Each row is a point on a landscape with many peaks, with its height.
From any point a climber steps to the highest of the 2 points nearest to it. It stops when none of these is higher. Distance is the straight distance between rows; heights are no part of it.
viram: [ 11.3 -14.8 -41.6  10.2  13.5 -20.7 -49.7  19.7 -10.0  31.5 -37.6 -10.1
 -83.9  -6.3  15.0  16.6 -16.0 -21.9   1.2  16.6]  h=4.88
Zorif: [ -8.4 -31.9   2.9  -9.8 -10.5 -29.7 -33.0 -40.4  20.5   1.1 -23.0 -29.1
  -0.9 -33.2  16.6   8.1 -17.3  25.3 -38.1  -1.2]  h=6.80
Fogep: [  7.4  44.5 -19.1 -22.9   1.2  41.3  22.1   5.1  26.0  -6.1  27.8  51.8
  34.5  43.8 -48.6  -0.6  52.9  29.1  39.5   6.9]  h=2.49
Ladab: [ -7.5 -29.9  44.2 -31.7   0.9   6.6 -31.1 -27.5  -8.2  11.6  14.3 -15.9
 -25.3 -39.0   7.5 -16.0  41.8 -16.9  58.2 -40.4]  h=1.74
Guro: [ -1.6   6.2  54.4  -5.4  -8.4  20.9 -14.3   5.9   4.9 -68.7 -27.5   4.4
 -18.5 -14.7 -32.3 -15.4 -15.2 -19.2  -7.0  21.0]  h=6.65
sez: [ -5.1 -42.0  10.7  31.0  -4.4 -22.5 -14.4   2.2  17.6  41.2 -41.1 -49.2
 -28.7 -62.3  33.0  30.5  25.2 -13.1 -18.4 -26.4]  h=3.87
punul: [  0.9 -20.2 -35.4  16.0 -15.2 -24.1 -15.9  10.8   9.8 -21.4 -68.3 -62.0
 -36.9 -18.5   1.7   3.2   5.5  29.6  -9.6  35.1]  h=0.21
sipe: [-11.1 -24.7   0.0 -44.5  33.1 -29.8 -41.2 -21.7 -16.7   3.9 -30.7  27.1
  -8.5 -15.8   6.0  -6.6  -3.1 -30.1   5.6 -20.4]  h=5.46
nug: [-10.6 -26.3 -24.3   1.6  20.9 -16.1  19.0   0.0 -16.1  -0.7  30.3  17.5
  34.2  24.5  13.9 -10.8 -50.9  -8.1 -24.6  15.6]  h=8.16
Zazil: [ -9.2 -34.7  16.5  37.6  33.7 -31.4  -9.1 -49.8  35.4 -10.8 -15.4 -31.4
  -1.9 -17.0  54.3 -16.3  -3.7  32.3 -26.3 -14.4]  h=6.11
rara: [  2.7   7.9 -23.2  -2.8 -11.7  42.4  71.7  28.2 -34.6 -11.1  70.1  10.7
  60.2  31.2 -13.0 -34.9   5.8 -10.1 -14.0 -14.2]  h=1.21
lut: [ -2.8 -36.5 -32.9  -5.6 -62.9  -6.4 -40.3  15.6  47.6  53.4 -32.3 -55.8
 -43.0 -19.8   5.8  45.6   4.6  -5.3  -5.7 -11.1]  h=4.65
mugiz: [ 29.6  50.4   1.2   8.3 -36.2  25.4  -6.1  18.6  16.0   1.9 -13.4  46.9
 -15.9  17.5 -36.3   5.5  13.3   8.9   5.8  10.2]  h=1.41
Falof: [ -7.9  -5.7  20.6 -27.1 -27.7 -25.7  -4.2  38.9   5.5 -16.7 -24.0 -29.1
  -3.2 -12.1 -10.5  46.5 -29.3  13.6   3.2  19.4]  h=7.38
Nur: [ 16.5  -8.6  21.6  23.8  -8.6  -2.1  -5.9 -26.5  24.9  23.7  19.7  -6.2
 -23.4 -10.1  21.2 -11.6   4.5 -35.4 -13.5 -33.0]  h=1.15
lusi: [  0.5   9.2   7.8  -0.3  -4.2  19.6  13.2  22.4 -30.3 -23.8  17.7   9.4
 -11.4  12.7 -17.3 -16.9 -13.3 -14.1  56.3  24.5]  h=3.58
tol: [  0.1   3.0  22.5   0.7  11.7   0.5 -10.0   8.9 -34.5  11.1   4.1  28.3
 -31.5  -6.0  -7.8   1.4  -9.5 -34.8  46.4  -1.2]  h=2.83
venu: [  6.1  18.9 -26.1   7.8   3.5  -7.8   2.8 -35.2 -26.2   8.7  -2.0   3.6
  20.3 -16.0 -26.2  21.9  17.4  53.4  24.7  39.3]  h=3.32
mup: [-18.1 -10.6  38.4  25.1  40.4  -6.3   7.9  -1.4 -53.8  26.9  14.3  -5.4
  -3.5 -54.5   7.3  20.5 -20.3   4.5  15.6  10.5]  h=3.79
tun: [  4.2 -32.2 -46.7  -1.1  27.5  -1.0  11.6  -3.0  -6.9   9.7  59.8  49.4
  10.3  47.8  -5.7 -26.8 -29.8  -6.6  -1.6  21.5]  h=6.31
gosig: [ -1.1   6.5 -28.0  12.9  17.8  -0.6  48.0  14.8 -14.5   9.3  33.4  49.9
  55.5  24.2  -3.8  12.5 -24.4   3.6 -40.6   6.4]  h=6.54
gabet: [ 29.4   7.4 -25.0   6.1 -34.5  10.0 -16.2 -18.1  38.8  -1.0  -6.8   2.6
 -25.6  24.5 -16.0  -7.4  -3.6  21.4  13.1  18.1]  h=1.10
Lusu: [ 14.2 -15.9 -36.6   1.1   0.2  12.0 -20.4  10.2 -12.1  -3.9  16.6  42.4
 -18.7  40.7 -17.3 -27.2 -42.1  -7.9  39.5  36.1]  h=4.71
vob: [-26.3 -51.2  31.5 -52.7 -21.1 -38.1  -5.3  22.3   8.8  12.7  20.9 -56.9
  13.7  -3.0  16.4  11.3  -7.3  -4.4  43.9 -26.8]  h=5.96
Zino: [-14.0  21.8  -5.2  15.3  41.3  29.1  62.8   8.2  -4.5   9.4  63.0  58.6
  51.2  28.8 -28.0  21.7  14.6  25.3 -21.4  -0.6]  h=5.09
nemun: [ 24.7  -5.5 -43.9  25.5 -23.0   5.1  11.3  -3.3  35.7   2.0  21.1   2.3
  -1.8  43.3   3.6  -9.5 -30.7   7.0 -13.4  22.4]  h=0.83
Gifa: [-19.9  13.4  25.4  -7.3   6.4 -29.4   5.8   6.1   6.2 -25.4 -43.5 -14.2
  12.4 -24.3  -2.8  45.0  -0.1  31.7 -42.7  16.3]  h=8.31
Dumup: [  3.0  59.3 -15.1 -13.8 -11.3  46.4   5.1  -1.8 -15.5 -27.5 -16.2  38.2
  49.0 -16.2 -33.0  13.1   6.4  30.9 -42.5  24.5]  h=4.57
Kalap: [ -6.9 -26.6 -15.1  -4.6  37.2 -31.1 -48.7 -22.9  14.6  -6.7 -33.2  30.3
 -39.9  11.1   7.5 -17.2  -2.6 -20.3 -17.7 -16.8]  h=6.15
saf: [ -5.8 -51.7   0.3  10.3 -13.4  -8.6 -37.9 -23.0  48.4  47.5 -17.0 -52.0
 -50.0 -27.6  31.6  29.5   2.5  -1.4 -17.3 -26.8]  h=4.23
venuf: [-19.6  46.3  62.9  14.4  25.0  21.9  49.0  44.6  19.6 -37.4   2.7 -10.1
  43.4  39.0 -15.0 -11.3  13.3 -25.1   2.8 -12.8]  h=6.09
gop: [-10.0  10.2  11.8  -4.1  25.9  33.8  46.5 -17.6 -17.0 -16.3  58.0 -10.5
  50.1  25.9 -12.7 -25.3  60.5  34.9  19.7   3.8]  h=1.88
Tez: [  8.1 -14.0   5.8   1.2  23.7 -29.6 -54.4  -0.2   9.6   9.0 -40.9  13.9
 -88.2 -16.6   6.7   7.7  -0.8 -24.5 -31.0   1.4]  h=5.49
mel: [  5.4 -16.6   8.1 -27.3   7.1  15.7 -11.5 -12.1 -42.0  19.7  31.4   3.1
 -20.0 -23.2  -4.0 -28.6   3.9 -43.8  48.6 -18.8]  h=2.23
zun: [ 22.0  10.6 -43.8 -21.8 -55.2  33.8   5.1  20.3  19.5 -16.1   4.9  32.9
  24.3  27.1 -11.7 -37.9 -16.5 -22.6 -14.8 -13.9]  h=6.92
vopa: [-16.3  -8.4  40.8 -24.2  -8.9 -18.3 -29.1  -3.3  29.7 -48.8 -59.6 -20.0
 -31.3 -22.9 -10.0  -6.7 -14.9  -7.3 -31.8  -4.7]  h=7.35
pizo: [ 11.4  34.3 -18.6  -3.3  21.7 -13.2  39.9  18.2  -2.0  27.7  33.6  30.2
  17.5  51.1  -8.7   9.2  32.4   0.8  39.0 -14.6]  h=4.69
sesog: [ -2.9  32.6   7.8  20.1  22.5   4.6  38.3 -31.2  -1.7  -0.7  33.7  -7.3
  40.9   9.0  -9.8  13.1  29.1  58.1  23.4  28.7]  h=2.59
moma: [ -5.6  -4.7  37.5 -14.5 -46.2  -2.7 -12.4  52.8  24.7 -35.2 -47.1 -38.4
 -42.0 -13.0  -9.9  19.5 -26.8  -5.6 -21.0  12.4]  h=8.04
mafu: [ 18.4  -5.7  -7.6  -6.8 -13.4   3.5 -43.2 -25.5  25.2 -10.4 -11.8  41.9
 -26.1   1.4  -2.9 -24.7  -9.0 -34.2 -47.7  -8.6]  h=6.98
meba: [ 26.8   2.4 -28.3   3.4 -48.6  22.7 -16.0  12.3  52.3 -12.0  -8.3  48.2
 -10.2  35.6 -11.3 -21.1 -24.6 -23.0 -54.9 -24.5]  h=7.84
Goke: [ 11.7  35.6 -27.0  22.7 -14.1  12.5  16.6 -24.6 -10.1 -15.9  -8.1  23.5
  33.6  -5.0 -17.4  18.2   6.1  40.4 -33.8  38.3]  h=4.00
muras: [  6.6 -18.1  -1.1  19.9  -6.5 -10.9  18.4  -9.4 -36.4  49.2  25.3 -33.6
  11.0 -41.9   9.2  17.9  -3.9   8.5   7.7   2.9]  h=3.11
nosam: [ -0.9   9.9  67.9  12.2   5.2  21.3  22.0   9.5  13.4 -48.6  20.2   1.9
   8.6  20.7 -15.8 -30.8 -15.7 -21.8   3.9   6.1]  h=5.78
kog: [ 22.9   5.2 -61.6 -23.2 -65.8   0.7 -30.3  24.7  -2.1  16.9 -17.5   2.8
  -4.1   8.9   6.9 -10.6 -26.9  -6.8 -11.5   0.3]  h=5.95
Bak: [ 12.6  11.6  11.7   8.0 -16.3  28.5  44.4  37.7 -43.1  12.2  71.9   3.4
  24.9  16.5   6.0 -15.1 -10.4 -23.6  13.2 -13.8]  h=1.77
pudu: [-16.8 -37.7  38.7  48.8  38.0 -35.1   9.8 -25.7  14.8   4.2  -8.4 -45.2
 -10.8 -38.5  69.4   6.4  20.2  47.2  13.9 -18.6]  h=5.44
tadi: [-15.4  -6.3   9.0 -22.7  10.8 -19.9 -20.1 -49.4  -4.4 -22.1 -30.4   2.3
  35.3 -47.3   2.8  21.6  -2.5  24.6 -56.9  -3.2]  h=7.44
vatom: [ 15.7  62.2   5.9  -1.5  14.7  33.0  -3.2  -9.8   9.2  -9.4   1.1  59.8
   6.4  24.0 -41.6  14.9  36.1  16.7  33.2  21.9]  h=1.86
nir: [ 13.4  15.7   5.9  12.3  -5.7   5.8  27.8  18.0 -53.3  56.8  51.6   5.3
   7.2 -14.7   5.6   7.2   0.0 -31.0   7.9 -23.2]  h=2.41
Zeza: [  7.8  -8.6 -58.9 -19.4 -56.6 -10.9 -30.2  39.2  -5.6  34.8 -45.5 -34.9
 -28.5 -31.8   4.6  32.4  -9.6  13.5  -3.1   6.7]  h=5.20
lel: [-14.3   9.8  19.3  32.2  48.1 -21.9  -0.3 -24.5 -16.1 -13.8 -46.9 -13.0
  -8.8 -32.4  14.9   6.3  31.9  17.7   2.3  15.5]  h=2.93
gato: [ -4.4 -31.4  -7.3   7.2   1.1  -8.0  -6.9 -37.6  42.8  17.8  44.4 -16.6
 -15.8  39.9  32.5 -27.0   0.3  -2.4   5.4 -17.8]  h=0.84
Ren: [ -7.2 -14.7  28.2 -26.2 -24.8 -20.3   5.7  17.5  10.8  -3.1  15.1 -22.1
  12.3   8.5  -3.1  21.3 -25.7  -5.0  11.1 -14.9]  h=6.66
gutik: [  6.3  17.4  -2.9 -46.5  -4.4  14.2   1.4   7.8  -0.7   8.2  32.6  29.8
   8.7  50.9 -30.4 -15.4  33.8   2.8  73.6  -6.9]  h=3.38
tega: [-26.4  37.6  32.5 -43.6  15.6  32.8   2.7  17.8 -26.8 -16.9   5.4  20.7
  53.1  -8.7  -6.4   2.3 -13.4 -37.3 -15.1 -22.9]  h=4.56
rane: [  7.2  47.9 -19.7   6.8  17.0 -25.1  29.1  33.8   3.5  -8.8 -32.4  25.3
  11.0  47.7 -16.2  20.4  31.8  10.1  14.0   7.1]  h=6.19
fatu: [-22.3  10.4  55.2 -32.7  32.6  15.1   9.4  -3.7 -35.4 -17.4  38.4   1.6
  38.5 -14.8  -0.9 -17.9   5.7 -16.1   6.5 -26.1]  h=3.93
luv: [  3.6 -40.1  31.0   0.7  10.3   0.6 -51.5 -33.1  16.9   9.0   3.5 -15.3
 -48.9 -21.8  30.7 -25.2  -4.4 -26.6  18.9 -36.5]  h=1.42
Buva: [ -8.7  45.6  14.3  25.2  11.3  -1.2  48.9  36.9   2.7 -33.3 -37.2  -0.6
  16.3  32.4  -9.7   6.2  16.4  -8.0   2.3  11.3]  h=7.31
merul: [ -1.6  -0.2 -14.9  -0.9 -12.1  18.4  53.9 -15.5 -22.5 -18.7  40.9 -23.5
  61.1  13.9   5.1 -43.5  11.1   6.5  -5.1  -9.1]  h=1.32
dakin: [ -2.0  -9.6   3.0  34.8  20.9 -13.7  -2.2   5.5 -24.5  15.9 -60.8 -27.7
 -37.9 -69.0   8.7  30.2  26.7  -2.2 -18.0  -0.1]  h=3.44
Famob: [  1.9  41.7   0.2 -29.4 -16.7  21.7   7.0  19.2 -22.7  -9.5  -1.4  40.3
  53.7  -5.5 -15.8  17.1 -15.0  -9.8 -40.1  -4.4]  h=5.21
gako: [-24.3 -12.8  52.7  39.9  51.1 -16.3  22.6  -7.0 -43.3   7.8  13.4 -28.0
  12.8 -53.3  44.3  10.7   4.2  26.7  29.9 -12.2]  h=4.54
Zub: [  1.2   0.3 -56.0  18.6  -7.8 -16.7  -5.1 -13.6   8.1   4.4 -44.1 -39.8
  -2.9  -3.6  21.6  -9.7  10.6  11.5 -20.0  12.0]  h=0.38
zof: [  4.9 -12.4 -40.8  11.9  14.9   3.3 -52.1   5.5   8.3   3.4 -16.5   2.3
 -66.8  45.1  12.1 -23.6 -35.0 -20.7  20.6  30.0]  h=4.14
les: [ -3.7 -25.6 -41.4   3.7 -10.5  -8.0  -7.7 -40.7  21.8  15.9   7.4 -59.2
   2.9  13.1  29.5 -23.7   5.8  10.6   8.7  -2.0]  h=0.60

Where does a climber stop that starts at each point below?
Fogep | Buva
saf | meba
punul | meba
mup | Gifa
fatu | moma
merul | Famob
les | nug
mel | nug

Call two points neighbours if one is among the 2 nearest of the other. Go from one point of each pair to the other, from neighbour to neighbour, staying as high as possible. Name the lowest point that can't be avoided.
Famob / moma | fatu
Gifa / moma | Falof
Buva / Gifa | nosam
nug / Kalap | zof
